Each row is a point on a tangle of strands that fork and nearly touch. The rows are in no order.
Two points are linked if the straight distance between their rows is under 104. Some points are linked to none.
Nutis: [  8 -12   8   5 -33 -11  27  -3  -2  12 -35  28  -4  25  48  28   8 -13
 -21   5 -38  38  42   9   7  22   8  33 -15  -3]
Fuves: [  9 -25   7   0 -17  18  33 -14   8 -11   5 -16 -16 -12 -16  17  -7  48
 -44  25 -33 -28 -11 -53  11  41 -14 -14   9  24]
Sedis: [ 27  32  -7  30  31 -35 -19  -4   8  32  17   7 -12  18  16  -8 -14  10
   0 -45  -1  32  41  20 -13  13  26  35  23 -39]
Lerul: [-19 -32 -11 -24   7   7 -37  50   3 -43   3 -17 -11 -12  -5 -15  17   3
  84   7 -15 -11 -35  18  43  38 -15   8  50  11]
Gok: [ 44   5 -28  -1  -9 -21 -16  20   1 -19  -6  46  18  44  41 -10 -29 -31
   6 -23  44  37  32   2   8 -18  48  36  -4 -28]
Zigi: [ 36  -8 -34 -12  -5   8 -20 -21  53  10  11 -11  27 -12  24  14  17  -4
  24 -21  46  18  28  13 -22 -14  45  20 -13  12]
gataf: [ -3 -54  -3 -26  12  14  29  -9   7   6 -29 -13   9  23   3  -1 -30 -11
  -3  25  24 -16   3   4  -8 -37 -13 -31   2  27]
tibes: [ -2 -20  -4  24 -19  32  38   9  -7 -11   2 -11   0   4 -10  16  43 -23
 -25  46 -48   4 -19 -39 -24  11 -33  14 -26  30]
tuni: [ 39  24  22 -20  18  21 -46   7   3 -11 -14  15   7  26  25 -34  -3 -31
  20  13  25  14 -20 -28  10 -35 -22   7  11   4]
detur: [  0  32  21  52  -1   0 -11 -17 -11  22  17 -11   5  -7  -9 -21   2 -12
  17 -23 -27   1  18  15  -4  27  11   0  14 -67]
dele: [ 15  -7 -13  24   6  27   0 -20  64  30  18 -32  -4 -36 -16   6  20  35
  -6 -18  32 -14  26 -18  -6  10  34   4  22 -19]
kenak: [ 48  -6   1  -9 -14 -11 -11  31 -21 -26 -15  45   4  56  16  -9 -28 -54
   1 -18  12  51  17 -15   7 -22  18  22   4 -25]
tun: [-23   8 -10  18  23  -7  18 -55  14  -5 -21   3   6   3 -29 -29 -46  12
 -42 -24  -4 -17   3 -34 -11   1 -14   1 -33  36]
mez: [ 19 -24  23  12  21  12  -1  10  -3   3 -11 -29   1 -14  15  -3  13 -10
  14  36 -47  18 -34 -18  24  41 -20  -5  -5  24]
ziso: [ -2  28 -24   0  45 -11   6   4 -21  -3 -24 -16 -37 -17 -20   2 -11  44
 -40 -18  57  -2   9   8  14  14 -32 -20  -1   8]
muli: [  7   2   7 -31   5   4 -33  -5  21  13  20 -13   0 -26  -1  14  17  16
 -31 -23  31 -29  16  32 -30  11  -5   9  29  -7]
Rusa: [-15   4  -5  43   8  14 -10  -6  -2  26 -25  44   8  -6  50  -8 -14  17
  15  17   8  26   0   5  28 -11   0  45  -4 -15]
tebu: [-32  21 -12  35   0   7  53 -31 -21 -38 -15  12 -37  20 -63  12  -3  -3
 -48   2 -17 -50  25 -56  -3   2 -50 -39 -10   3]
vego: [ 44 -20   4 -26 -19   5 -28  -2  39  -3   1  24  20 -14  22  22  21   2
 -24   3 -14  -3  37  40 -33 -28  14  19  12 -37]
Kesar: [  4   3  -4  -3 -22  27  22  13 -19  -5  12 -29 -15  22 -38 -29  -1  16
  14  27  36   8 -28   2   7  -9 -24 -29  14   7]
taseg: [ -3  15  16 -10  -7   4  23  15 -13   3   4 -45  -1  34 -30 -24 -32 -25
  20  15  58  15 -11 -17   2 -31  -9 -39  -5  -3]
Tusud: [  3 -31  14  34   6 -17  36   7 -24  23 -25 -12   2  50  39  30  33 -37
 -20  37 -74  -2 -10  -8  -2  19 -25  23  18   0]
rigak: [ 24 -23 -24 -30  -8  18 -21   5  26  10   7  13  33  -3  53  29   5 -11
  36  -3  64  -8  21  18  11  -9  52  10   5   5]
Kesi: [ -4  -3   7   5   2 -26  44 -25  15  27  -2  60  41   1   4  12 -12 -13
  17   2  19  -8  60   0 -27 -73  37  20  -3  -5]
zofov: [  2 -27  12  15   4   2  28  -7 -40  31   5 -16  12  50  15  28  14 -33
 -16  53 -57 -11 -26   5  -7 -12 -11  -2  18  30]
Debut: [ 29   0  35 -26 -40   1 -60  26  21 -23  -6   4  -3 -29  29  19  40  23
  17   5 -32   7  -7  32   8  -9  15  14  32  -4]
Bopep: [ -1  41  -2  10  43   5 -43 -16 -25  42  -3   1  -5  21  -5 -25 -26  14
  31 -23  44 -12  23 -17 -37 -41  16 -38 -19  -9]
namod: [ 21 -30 -31  26  13   8 -14   6   0 -14  31 -10  -7  19   8 -19 -37  -3
  11   6 -20  12 -12  25   7  30   7  -5  13 -28]
mek: [  4  -7 -13 -12  13  28 -14  -1  -8  -8 -58 -43 -17 -43 -21   0  19  19
 -17 -37  23 -35 -18  11  26  14 -25 -37  -5 -14]
Venaf: [ 46 -11 -37 -48  14   7  -9   4   1   2  13  42  36  16  50  -1 -21  -9
  45   7  36  -4  26  32  15 -15  57 -13  -2  18]
Gimev: [  9  11 -10  26  13 -26 -11  -2   4  14   7  23  36  39  24  -4 -30 -38
  23 -32  50  29  41 -12 -24 -41  50  29 -20 -25]
tila: [ -5   4   2  36 -32   9  19 -10 -15  -3  13   3   3   6   0 -17  -1   7
 -10   8 -32  12 -11 -11   5   6 -17  27  13 -15]
levet: [-24  14  21   4  23 -10  -5  -6 -26  37  -3  23  -8   4  53  -1 -32 -23
  13 -27 -28   0  36  15 -15  43  -4   3 -17  -7]
sabi: [ 10  -7 -20   3  21 -16  -8  30  -9 -63  47   2 -16 -31 -40   8  14  37
  14   5 -64  -2 -33 -31  40  77  -3  27  17   9]
sop: [ -4  -2 -16 -18   2   5  49  -8 -23  -7  -4 -33 -26  -2 -37  11 -18  16
 -62   1 -17 -20 -25 -39  14  23 -17 -46 -10  13]
tupe: [-25   1  48  11  14 -39   6  -7  53   7   4   3 -10  25 -41 -13 -28 -34
  19  10  -4 -13  26 -29  -9 -48 -28 -50  -2  -2]
vope: [ -2  14 -35   8  14  25   4 -34  19  16  26   7 -12 -27 -26 -13 -21  31
 -32 -10   3  -5  21  -5 -17  17  26 -17 -27  -6]
tamo: [-23  26  -2 -21 -14   9  18 -24 -17  11 -27  41  13   4  -3  -5 -11   5
 -22  10  58  12  12 -11 -15 -67  -8  -3 -28  33]
vul: [  2 -28 -14   3 -33   6  32   3 -31 -12  -8  43  10  17  29  14  15 -34
  -1  11 -44  36   9   1 -15   8  -9  41 -26  30]
Miga: [ 15   9   2  -7 -17  33   8  16 -17 -33  18 -31 -11 -26 -42 -10  27  24
   3  35  14   3 -18   5  23  35 -31 -30   3   3]
gosaf: [  1 -42  -1 -27   9  16  -2   6 -14   2  -7 -14   8   1  30   7   0 -14
   1  16 -30   6 -51   1  -4  26 -10  -2 -15  35]
saged: [ 34 -27  -3  15 -36 -19  -7  -7 -10 -21  13  -8   0   9  -8  24   7   3
 -31  -6 -76  28  -5  -2  22  39  24  33  34  33]
Lanel: [ 14 -21 -10 -27  -5 -22 -34  45  -3 -10   7  -9 -15 -12  13  10  27  -4
  36  -8 -72  32 -69  -4  20  25  11  28   4  42]
kega: [  0   7  -3  -9 -20   0  17   3  -7  -8   9   0   0   6  41  30  36   9
 -36  49 -49 -23  -4  13 -16  27 -18 -11  -9   7]
gof: [ 21  -2 -24  21  -3   9   4 -16  79  22  20 -24   2 -12  -1 -11   1  12
  15 -20  38  12  34 -21 -19 -18  34  13  -7  -9]
rup: [ 13  -2  11 -15 -21 -11   4  -5 -16  30 -14  46  -2  12  45  42  13  -9
  -2   5 -28  23  83  47   3  15  14  25   9  -5]
Sado: [-18  31   8  31  36 -32  -9 -32  -2  42  48 -13   8 -22 -17   2  16   0
 -24 -40   5 -15  22  -4 -47  -2  20   7   7 -38]
nozen: [ 51 -34  24 -39 -42  -2 -24   9  34 -27 -15   8  14 -11  25  27  17   5
 -11  22 -27  12  16  15 -23 -34  14   7  30   4]
Keb: [ 34 -27   8 -19 -30 -19  33   9  30  -4  -2 -15   3  -3  26  19 -15  26
  -3  32 -10  48  37   5  -6  13  15  11  -3  25]
vib: [-10   9  -7   1   1   8 -25   5 -12  48  30 -24 -13  26   2 -21 -19  14
  43 -55  48 -22 -14  -4 -31 -17  48 -12   6 -46]
gusip: [-33   6 -21   1  -7  -3   5 -25   3  22 -43 -10   4  10 -21 -15 -17   1
 -12 -58  71  -5 -10  -9   1 -45  13  -5 -18  17]
nemif: [ 22  56  -8  18   7 -39  -8   7  12  13  34  -3  -2  -2   6  -4  -1   3
  -1 -28   2  51  11  29  10  42  27  22  -2 -28]
lobom: [-29  -1 -11   9  -1  12 -15 -26   2  36 -29  12  23 -15  15  -5   8  13
  -2 -30  61 -12 -12  13   2 -30  20  21  -3   9]
mokup: [ 14 -30   1   9 -15  21 -32  24  -7 -38   2 -27  29 -10   8   5  26  -8
  17  43  21  21 -49   5  18  -3  -1  18   3  30]
vigup: [-18  15 -10 -17   8   5  11 -20 -12   7 -31  29  32  29  -4 -20 -45 -12
  -1 -15  67   0   4 -18  -6 -66  31  -9 -30  29]
sabo: [ 22  -8  -8  13   6 -28  26 -25  18   5  -7  51  48  20  -1 -20 -38 -26
  30 -22  21  11  61   0 -24 -56  47  24 -16 -16]
guga: [-67  18   3  34  -6 -16  48 -34  18 -23 -12  20 -13   6 -56  14  -3 -22
 -32 -22   6 -41  40 -30  -6  -7 -32 -32 -25  25]
tep: [ 15   1   8   2  -9  12 -44   9  19 -32  -7 -40  21 -25  20   6  41  -5
  35  32  42   3 -34  24  29  16  -1  -8   6  -1]
far: [-45   5   6  -4 -25 -21  23 -16   3  -2 -36   4 -18  10 -44  16   4 -23
 -26  -6  12 -33 -11   2   3 -75 -19 -48 -20   0]
sipe: [ -1  31   4 -44  -2  15 -19  38  -8  16  20  39 -11  -6  31  -8 -18  -4
  42   7  38  26  12   7  10   6   1  -6  -9   2]
Nafo: [  6   5   7 -35 -14 -14 -32  29  -8  -4  14  13 -10   4  23  11  -7 -40
  44  20 -24  40   7  37  41  21  23  -3  23   0]
Bufam: [ 38 -10 -29 -24  20   2 -12   4  -4  -5  15  37  16  21  29   0 -34 -19
  19  29   3  27  18  38   0  -8  34  -7  -6  10]
Sov: [-50 -17 -11   1   2 -12  36 -34  31  34  16   8  -3 -29 -44  17  23 -14
 -15 -52  40 -15  31  -4 -39 -42  40 -17 -15  16]
Mubi: [-10  21 -10   5  31   1   6  -2 -21 -16 -18  15 -37  -6 -14 -23 -17  49
 -39  -6  17  -5 -10 -18  -4  15 -53   2 -16  14]
zad: [-15 -39  -9   4  20  28 -23 -14  -1 -13 -21 -27  -8 -16  -6  -7 -11  10
  -7 -17  23 -45 -21  25   9  32 -20 -12  25 -13]
kepi: [-14 -32   4  -9 -47 -22  24 -25  39 -14  11  -4  27   2 -19  -2 -12  -8
 -39 -18  -5 -16 -12   2 -30 -35   0  23   5  21]
gabab: [ -9  12  -2  11  19  20  17  20  -2   8  17 -14 -13 -29 -23 -22  18  45
   0  -9  40 -18 -14  11  -4  21 -14  -7 -14 -53]
Zod: [-57  22  26   8   9  -2   0  -9 -50  51  -1   9  -5  12  26 -13 -33   1
  21 -36  20 -13  20  -6 -34  22  -5 -13 -32  -9]
Roron: [-21  -5   8  10  -1   4  13  -5 -63  14  20  10  20  36   9   5 -11 -39
   0  44 -25  -8  -6  15 -17 -13  -2 -21  -5   0]
zutot: [  3  16   1  14  17  16  -2   0  32  23  28 -48   4 -27 -21  -4  39  13
  13 -20  55  -7  -4   6 -11   1  13  -5   9 -60]
fibe: [ 22 -19 -14  -1  15   5  -7  -7  -1   0  16   3  11  31  10 -14 -47 -13
   9  14  -9  17  18  20 -29  -8  14 -12  -4 -16]
ran: [ 33   7   2 -25  -5  22 -40   8  33 -26  16 -17 -30 -36  -7   0  10  56
   5   8  -1 -18   6   4  15  30   0 -28  23  17]
neneg: [-25 -49 -25 -27   2   6 -19  -4  -6 -18  -7   7   5  -4  21   7 -15  -5
  -8 -12  -5  -5  -8  35   2  42  -1   5  -4  48]
mekek: [ 21 -19  -7  27 -23  31  31  13 -22   4  -3  25   0  24  14  24  46 -54
  -4  23 -61  24  -5 -27 -26  -7 -21  38 -19  23]
Bepa: [-15  -8  17  -7   8  -8 -10  40 -43  -8   8  11  18   5  42  20  26 -28
  16  44 -20   2 -43  38  26  20 -23   9  10 -31]
suvu: [  9  52  21 -31 -14 -38 -44  43  33 -46  30 -19 -27 -36  -5   6  30  49
  53  11 -22  10  -5  11  31  19  12  11  40  16]
Doda: [ 30   8  31 -19  18  -7 -12   6  23 -17 -10  21  36  30  12 -15 -16 -50
  -2  26  19  22   6 -34 -15 -57 -14   5   9   9]
ven: [ 31 -28  -2  36 -46  -4  15  18 -11 -26  24 -25  -9 -13  -5  38  30   5
 -26  27 -82  20 -18 -21  21  49  20  22   6  16]
gez: [ 15 -36   7 -10 -22 -20   3 -18  21  -9  -3 -24  39  17   5   5   0 -19
 -44  -4 -33   3 -31  -4 -17 -20   7  31  29  33]
Kolo: [-33   1 -25  32  26  17  28 -13 -21  -3 -26 -19 -23 -10 -39   1 -24  12
 -28  -3   9 -27   5   0   1  -6  -8 -55 -31 -36]
Roned: [-22 -10   5 -24 -21 -22   5 -43  37  18   6   8  37  -1 -24  11   2 -29
 -20 -39  34 -16  18  13 -37 -40  29   5  -4  15]
firo: [ -8 -11   9 -18  21   2 -22  -7  20  31   1  10   1 -26  36  22  20   5
 -22  -4   0 -20  27  38 -37   3   4   5  -2 -33]
Pafak: [-26   7  -6  42  33   9  28   3 -15  32   7 -22 -26 -30 -41 -13   4  33
   1  -2  30 -26  12  -7 -14   1   3 -36 -22 -62]
mirif: [ 17  22 -16  -8 -14   8 -15   8  -1  24  41 -20   2  43  18 -18 -31  -4
  45 -16  48 -10 -10  10   4 -16  45 -11  13 -37]
mozir: [  5  40 -30   3  15  -3  -7  -7   8  17  49  -7  -3 -16  -8 -16 -19  18
   0  -6   7  15  -4  22 -10  24  28 -10 -21 -13]
Dukun: [ 12 -22 -39 -27 -12   4 -44  -4  25 -25  11   4  12   1  18  -1  -7   8
  19 -16   6  -2  -4  39   2  23  26  20   5  49]
Rut: [-18  28 -22   2  24 -27  -8  31   8  -7   4  22 -25  -7   7 -29 -13  18
  42 -24 -32  25 -13  11  38  52  -7  41   6 -16]
sogup: [-31  -4   2 -11  -3  18 -12  19 -72   0  12  20  17  16  21   5   6 -35
  17  35   3 -18 -36  33  18   6  -2  -9  -2 -10]
deg: [-20 -31  15 -22  10   8  29  -1 -27  21 -52 -10 -17  28  -8   4  -9 -20
 -25  17  -6 -19 -17 -12  -2 -35 -37 -36   3  35]
nobot: [ 30 -37  10   6 -28  -8  -2  50  -8 -15  28 -30  -3  -6   9  39  37   7
  -4  51 -58  33 -33  11   1  16  17  13   8  25]
vimiv: [  3 -34   2 -15  19  23 -32  24  -6 -29  -7 -26  -8  -7  -5 -21  14  21
  34   3   8 -36 -45  24  24  27 -31  -9  35  -5]
lidol: [ -2  28 -11  22  13   1   0 -28  -2 -31  21 -13   9 -32 -59   4   0  22
 -54  -3  25 -29   6 -16   1  26 -26  -3   8 -23]
nibin: [ 31 -32  21  32  20   6   3   9  -1   8 -27 -14  -6  12  16   4  21 -50
  -5  24 -76  35 -18 -21   9  27 -27  13  12  -9]
zupu: [-29  44   5  29  39 -30  16 -29 -17  13  27 -14   7 -16 -36  11  13  12
 -57 -22  15 -44  14  -1 -24  19 -10 -10  -9 -28]
kita: [ 65  -6 -21 -15  -6   3 -31   8  24 -14   3   3  -5  48  43 -14 -14  21
  37  17  17  10  11  -8  24 -19   0  19  39  30]
valib: [-12  10 -32  36  -3  22 -10   2  10   8  -9  25  -7 -26  32 -14 -15  33
  32  13   1  29 -12   6  28  25   0  36 -20  14]
Tiduv: [-17  21   2  11  25 -12 -44 -10 -31  42   5 -30   3  27 -11 -23 -15  -1
  56 -57  68 -22  17 -28 -23 -25  30 -30   2 -16]
Gar: [  6 -46  -8  17 -35  29  10   3   8 -38  -7  -5  11 -25  -9  12  30  -5
 -29  43 -23   2  -8 -13 -23   2 -12   6 -23  32]
rizul: [ 24  15   3 -22  20  32 -32 -11 -10 -14 -32  26  -4  14  -1 -38 -11   5
   4  13  22   4 -15 -22   0 -34 -39 -13  -7  40]
faki: [ -7  41  23  26  39   1 -24 -29 -12  44 -10  20   8  22   8 -36 -32  22
  23 -13  34 -14  17  -9  -3 -36  -1  -1  23 -12]
vot: [  6  24  -9  15  11   5 -16   5  22  -7   7  22 -17 -32   4 -18  -5  37
  14  -6 -30  10  -9  -1  35  59  -7  22  -3 -11]
Bola: [ 45 -44   2  -6 -16  14  -8  39 -25 -18  -6  30  27  37  17   2  -1 -55
 -16  -4  -8  30 -14 -25  -8 -41   8  38  24  -3]
Poma: [ 52 -23   9  -9 -10 -18  -9 -31  30   1 -19  -7  44  38  13  -6 -10 -30
  -9 -12 -22  18   1  -5   2 -36  15  31  34  21]
Lamad: [-47  30   6 -12   2   4 -10   6 -55  19  -3  25  -6  10  13 -22 -29   6
  19 -33  31  -9 -26  20  -1   3  -4   7 -15  -4]
lere: [ 32   0  34 -11 -28 -33 -62  19  16 -29 -29   3 -29 -13  20  13  37  19
  16 -20 -59  30  -1  23  36  13  14  26  34  -7]
ralo: [ 36  -4  10 -27 -23  -4 -16  19  29  -6  -3  -5   0  -3  43  21   3  -5
  26  20  -8  54  25  19  19  24   9   6   4  19]
ril: [-21  51   9  -4  13  31  39  17 -21  -8  24  23 -15 -47 -24 -15  27  49
  14 -30 -17 -19  -6  -7  26  65 -19   2 -36 -42]
Feno: [-10  -2  27 -31 -32   5  38   2  16  24  -7 -32  -4   6   0 -18 -18 -13
  -3  -5 -12   3 -31 -24 -12  -8  -7 -15 -21  11]
sina: [  4  16 -13 -12 -18   3 -12  -9   3 -24  28 -24  -5 -31 -45   6  11  34
 -42 -28  38 -31  -9  18  -4  39  -6   2  28 -10]
Dil: [-71  16  16  13 -10 -20  15 -12  -4  25 -13  -4 -26  -6 -51  16  25 -22
 -12 -44  29 -42  17  -3 -15 -58  -2 -48 -21 -24]
kobuf: [ -6  16   3  41  17   9 -13 -16 -17  24 -12  47  23  18  24 -16 -25   9
  10  20  22   2   7   5   4 -50  12  32  13 -30]
vebo: [-11 -16 -10 -16 -31 -19 -36  43 -18 -21  -2  21 -25  -4   2  26  25 -33
  46  31 -56  32   3  34  45  24   7  22  33   1]
dolo: [-20  40   2 -16  16   8  26   7 -19 -12   7  17 -14 -49 -15   3  27  73
  14 -13 -42 -38 -30 -25  66  71  -4  -2 -10 -12]
suba: [ 47 -61  -4  -2   1  -3  13  39 -36   4   1  40  29  39  17  23   2 -39
  -8  11 -14  39 -18 -18 -16 -30   2  58  15  40]
Rav: [  2  -3  23 -24 -46  12  21   0  48  21 -15 -14  14   1  28 -10 -16 -17
  16 -17  12  31  10 -24   0 -24   9  11 -12  10]
rotup: [ 34   3  -9  23  26 -23 -35   4 -17 -18  18 -14  11  39  -2 -26 -14 -15
  25  -9 -25  14 -22  34  27  16   5  10  46 -46]
vop: [ -8  -9   0 -32  -7 -11  39 -22  44  32  17  -9  -1 -16 -24  30   4  23
 -38  14   3 -18  29  10 -28 -28   8 -21  -6   0]
fekad: [ 26 -13  23 -12 -15  29  -3  -2  32 -16 -12 -41 -21 -29 -16   2   4  49
 -19   4 -11 -22  -1 -37   5  19 -16 -28  27  14]
bibis: [ 65 -10   6 -24  -6  -8  -6 -12  20 -19  -5   1  47  51  22 -13 -10 -38
   5  15  19  16  12 -22   5 -60  28  13  35  17]
tarib: [ -3  -5 -40  17   5  24  31 -37   9   2  25  30   8 -22 -15  -3 -16  24
 -13  10 -15  -6  58  22 -41  14  18  -5 -38   0]
tenim: [ -6  45   1 -14  41 -25 -29   5 -15  -1 -39 -14 -14 -24   1  -4  22  55
  -8   5  44  -2 -22  13  43  16 -26 -11   8  26]
dez: [  2   0 -33   5 -24  11  23 -20 -15 -20  16  25  14  27  19  23  29 -25
 -35  32 -71 -22   7   8 -50  13 -11  -6 -19   2]
Tora: [-31  22  28  -2 -21 -13  53 -13   4  10  23 -31  -6   7 -32 -28 -30 -17
  -7 -15 -14  -4  -9 -33 -13   5  -4 -28 -35  -7]
zato: [-47   5  -2  13  23 -27  36 -37  45   0 -19   2  -4 -10 -36  -4 -26   3
 -38 -34  22 -19  26 -19 -10 -13  -5 -13 -35  22]
von: [ -2  42  32  -3   1 -19 -10 -13   0  18 -26 -37  14 -32  -5  12  47  35
 -24   5  53  -2 -17   2  19  -4 -18   6  14  16]
foru: [ 19  -5 -32  29  -7   1 -10  18   6 -48  21  14 -12 -35   2  -2  -3  24
   5  -5 -60  21 -29 -18  32  61   0  36  -3   1]
tibif: [ 18 -26  -8 -34   9 -19 -23  40 -16  -3   6   8  -1   8  40  11   9 -31
   8   6 -50  41 -52  11   9   9   5  29 -10  38]
Tisu: [ -2  24  13  -2  -5   7 -38  -2  13 -11 -23 -51  15 -39  -7  10  56  20
  11  -1  72  -9 -18  27  32   8   3 -15  15  11]
donab: [ -4 -13  28 -22 -44  -7  43  -1  25  10 -13   7  20   1  33  12  -6  -3
   0  13  21  33  29  -6  -1 -18  -1  28  -3  36]
fubif: [-30 -27 -12 -19 -27 -12 -34  50   4 -28  -7  -4 -22 -26   1  16   6   6
  58  18 -54   0 -20  37  38  30  13  25  30  -4]
pivi: [  0  12  -5  -1  18  18  -7 -30  -4  -5 -32   9 -11   2 -24 -34 -17  16
 -34  -9   5 -15  -9 -16 -13 -17 -29 -15 -26  25]
muzo: [-20  50   5  -4  -5  22  36  -3 -32 -16  32   7 -12 -11 -28  -9  19  19
 -15 -11 -38 -35 -10 -22   7  55 -25 -14 -17 -40]
Nezu: [ -8  -9 -38  14 -24  22  19 -22  -7 -13  28  36   3   1   5  11  -1 -10
 -11  37 -39 -11  31  37 -44  -3   7  -6 -37 -17]
sotu: [-32  11  13  33   0   2  21 -25 -19  48  -6  50  14   7  16   1 -16   2
   6  28  17 -10  55  -5 -24 -52  10   9  -8 -20]
nurur: [-10  38   0  26   1  19  32 -35 -21 -25  18   5  -3  13 -42 -11   3 -11
 -33  10 -44 -44  12 -54  -8  34 -36 -23 -12 -16]
Foped: [-27  20 -23  -7   3  12 -32  -1 -25  29   3  25   8   0  19 -14  -5  17
  22 -33  62 -17 -34  22  21  -4  22  26  10  -2]
liti: [ -3 -52  -8 -15  14   6  28  -3   2  16   3 -14   9  17  14   4 -44  -1
  -7  27   4  -9   0  26 -28  -7  17 -24 -10  -4]
Simu: [-29  -8  38  15   8 -26  36   7  50   5  -3  12 -23  10 -17 -29 -41  -6
   7   5  -6   3  -1 -43 -13 -42 -40 -12 -18  -8]
zep: [ -9  -2  30 -12   2  -4   1  11 -22  -2   5 -11   7  -3  44  31  39 -22
 -19  38 -34 -23 -16  28   3  25 -32   1  -1 -27]
fid: [-31  10  30  33   4 -32  39   0  22  -3  19 -10 -10   4 -30 -18 -38 -11
   3 -11 -30  -7  10 -37 -25   7 -14 -10 -16 -37]
Nekup: [ 30 -43  -6  22 -11  27 -22  13  10 -28 -17  -2  19  -5  12   0  24 -24
   4  43 -18  34 -30  -7   0 -23 -21  27  -3  12]
fevo: [-16  25  45   1  22 -11  11  -5  11  21   0 -31   0  18 -33 -12 -25 -33
  14  22  46   3  23 -19  -6 -25 -22 -51  -6 -10]
Siti: [ 17  31  25 -14   1 -48 -49  35  14 -50  -5  -7 -31 -28  -6  10  41  26
  25  -5 -73  28 -11  -6  39  25  16  30  35  13]
rop: [-14  27  -1   3  44 -18 -30  18 -10  10   7  36 -27  11  39 -21 -38  -3
  43 -21 -13  21   8  21   5  39  -3  11  -4 -19]
nik: [-35 -16   1  15  30  12  12  12 -39  -4 -35  -1 -24   3 -13 -11 -17  -3
  -9   7  32 -33 -11   8 -14 -25 -44 -34 -26 -42]
nak: [-20  -7  14  -5  12  10  32 -16 -13  14 -74 -26 -29  -1 -26  -1   2 -13
 -31  -9 -21 -23  -8 -29  27 -27 -44 -46  -6  30]
zafu: [-22  12 -26  16   3  -7  64  -2 -54 -11 -25 -40 -31   2 -40  14 -17   7
 -56   8 -11 -18  -4  -8  16  -2 -21 -56 -25  -8]
fel: [-40  16  17  -1 -19   5  16 -31  -4   2 -35  35   4   6 -32  -5  -3 -26
 -15   6  27 -24  17 -16 -14 -71 -25 -23 -37  21]
riku: [-19 -25   3 -14 -10  28 -13 -26  18  -3   7 -20  12   9 -21 -12 -32 -54
  11 -33  25 -17  25   8 -37   7   2 -25   4   5]
kesis: [ 13   3 -17 -25  10   6   8  38 -19 -51  45 -20 -18 -29 -45  -7  11  28
  -1  13 -22  -1 -43 -15  27  67 -20 -23  -8  13]
Vevir: [-61  -6  -5   3  11 -33  30  -7   5  45  -6  -2 -23 -13 -36  25  29 -19
 -21 -62  62  -9  24 -15 -22 -62  18 -31   5 -10]
Nule: [ 20  31  16 -13 -22  11 -44  27  34 -28  16 -28 -25 -36   3   9  39  70
  42   1  28  -8  -5   8  16  13  18  -6  24   9]
datek: [ 18 -27  18   2   5 -13 -12  55 -24 -12  18 -27  -8 -21  -3  25  44  16
  21  30 -56   6 -78  -3   9  11   7  24  15  36]
Lesiv: [-16   5   4   2 -11  19  36  -2 -11  -4 -69 -39 -28 -37 -34   6  15   6
 -33 -24  -5 -20  -3 -32  38   1 -44 -40   0  -8]
Tuz: [ -8  27  10  27  36 -30 -23  -7  -2  32  39   1   5  -2  14   5  12 -13
 -11 -32  41   9  16  16 -29  -6   9  31  28 -47]

A fork is a point with three links. Follow the links from the first point to the second and name the forks in between, in order.
kesis, tamo => vot
deg, gof => fibe
rup, zato => pivi
Kesar, Kesi => vot kobuf
neneg, vope => gosaf
Venaf, nik => Kolo
suvu, zad => Kolo fibe
sabo, fel => kobuf vot
namod, nozen => fibe Kolo

Follow the links from the first point to the second, and from the first to the third. Name the last point that the two ways share.
Kesi, lobom, Tora => vot
gusip, Tiduv, Kesi => kobuf
Miga, tamo, vib => vot
Keb, Gok, mirif => kobuf
